Points, in no order, along strands that fork and pass close to each other.
Points whose rows are less than 33.7 apart are linked; no others are. Some points are linked to none.
k_605: 6  17  -50  27  -69  34  -68  42
k_88: 62  -13  46  -2  29  -10  18  -30
k_510: 4  -46  23  16  14  -7  -7  -2
k_262: 43  44  47  2  -11  5  43  -34
k_343: -27  4  15  14  -30  16  2  4
k_383: -20  -36  -20  30  13  49  -66  -56
k_447: 31  -16  44  -1  21  21  -9  -33
k_583: 21  -30  28  -19  22  -58  18  2
k_665: -44  30  -35  11  -38  10  6  18
k_412: 50  -5  43  -1  26  19  1  -46
k_888: -21  -36  -3  14  19  44  -57  -60
k_833: -19  -30  -26  37  5  57  -60  -45
k_326: 58  -13  38  -2  40  11  -4  -56
k_926: 11  4  -40  33  -64  28  -77  46
k_429: 5  -31  -37  53  -22  49  -51  -2
k_375: -31  11  -29  -32  23  -25  27  27
k_352: 29  -62  33  6  45  -11  -14  -23
k_941: 17  -71  -6  23  19  -50  -3  9
k_799: 3  73  24  -40  -18  -6  42  -7
k_582: -40  38  20  -1  -38  16  11  1
k_151: -52  48  -46  5  -41  21  3  21
k_612: 37  27  50  4  -1  24  18  -36
k_456: 10  -51  18  8  36  17  -34  -39
k_65: 5  -43  15  5  36  25  -42  -51
k_437: -1  -22  -64  5  8  -50  -2  29
k_946: 35  -56  37  0  38  -27  -1  -12
k_134: -60  58  -38  -6  -37  25  11  20
k_502: 9  -14  39  3  3  -4  5  -4
k_650: -8  36  -1  -56  31  -25  44  20
k_2: -57  63  12  -15  -49  27  17  2
k_861: -34  19  -24  -25  6  -21  24  22
k_711: -18  6  25  8  -21  6  4  -2
k_136: -16  55  7  -51  9  -13  38  4
k_288: 18  -82  4  26  30  -34  -9  3
k_590: -22  22  17  -23  -9  -20  19  5
k_411: 34  -32  -44  43  -35  28  -79  30
k_75: -23  -2  -30  21  -31  -6  -6  19
k_851: 36  -41  45  -3  28  -26  5  -12
k_237: 18  -13  22  -30  26  -62  26  3
k_762: 8  8  4  -51  35  -53  38  11
k_103: -37  16  -33  14  -38  2  2  13
k_707: -38  51  -60  13  -52  25  -13  27
k_820: -12  41  -66  19  -64  27  -43  41
k_107: 33  30  42  -15  -6  -19  30  -20
k_14: -14  51  3  -59  22  -12  42  16
k_30: -12  -18  -31  32  -30  -7  -11  20
k_747: 12  -78  -2  36  27  -13  -22  -5
k_302: 7  -56  6  9  18  -54  5  7
k_689: -1  25  32  -22  -10  -14  17  -2
k_735: -10  -28  -24  49  -12  53  -46  -18
k_768: 32  -39  -45  50  -19  36  -73  12
k_974: 12  -4  9  -44  36  -65  33  7
k_614: 55  -33  47  -4  34  -23  12  -26
k_215: 53  1  44  -4  15  -6  21  -31
k_9: 19  31  41  -13  -13  -11  25  -12
k_611: -24  52  -70  12  -63  28  -32  38
k_876: 24  -16  -43  36  -52  30  -81  40
k_790: 2  30  6  -56  30  -41  43  9
k_184: -41  52  25  -8  -46  27  12  0
k_171: 3  -58  10  26  22  -5  -15  -6
k_788: -35  29  -5  -27  -3  -17  24  12
k_771: -21  5  -59  -22  40  -12  37  51
k_431: 18  -57  24  11  42  8  -24  -32
k_535: 23  -3  44  2  9  24  2  -24
k_70: -40  21  13  14  -39  22  1  0
k_955: 43  15  46  -6  5  -14  32  -24
k_385: 15  -49  -35  53  1  21  -45  -3
k_460: -66  64  -22  -15  -39  25  17  14
k_882: 7  -34  33  7  13  -13  1  -7
k_627: 28  12  47  -2  0  21  7  -22
k_63: -29  9  -43  -28  32  -25  36  35
k_961: 17  -45  -45  55  -8  39  -64  -3
k_928: -32  29  -44  -25  28  19  54  62
k_847: -13  -1  -62  -19  48  -14  47  63
k_818: -4  -37  5  6  30  36  -51  -57
k_270: 15  -34  31  -7  20  -49  12  1
k_649: 29  63  40  -9  -22  4  41  -28
k_27: -11  -11  -42  -33  57  -37  44  45
k_775: 14  70  36  -23  -25  -1  44  -19
k_677: -16  -27  -12  33  -16  -1  -9  7
k_786: -6  3  -9  -47  43  -45  39  22
k_8: -15  -23  -28  45  -5  63  -57  -31
k_848: -11  58  20  -40  -12  -9  35  -4
k_591: -4  32  -56  17  -69  27  -62  46
k_461: -64  70  -6  -20  -37  30  18  10
k_427: 50  35  47  7  -2  15  38  -43
k_94: -13  -6  -26  -40  48  -49  35  29
k_656: -8  -7  31  2  -7  -3  5  -1
k_348: 9  -53  21  5  18  -44  6  3

A fork is a point with three links. Follow the links from the first point to the second and name the forks in between, in order.
k_611; k_184 -> k_151
k_799; k_786 -> k_762
k_429; k_876 -> k_961

A fork is a point with three links, a tip a point with one. Leave the first point through the second and follow the links. Name the first fork or tip that comes.
k_461; k_460 -> k_151
k_627; k_535 -> k_326
k_27; k_94 -> k_762
k_818; k_888 -> k_961
k_788; k_861 -> k_847
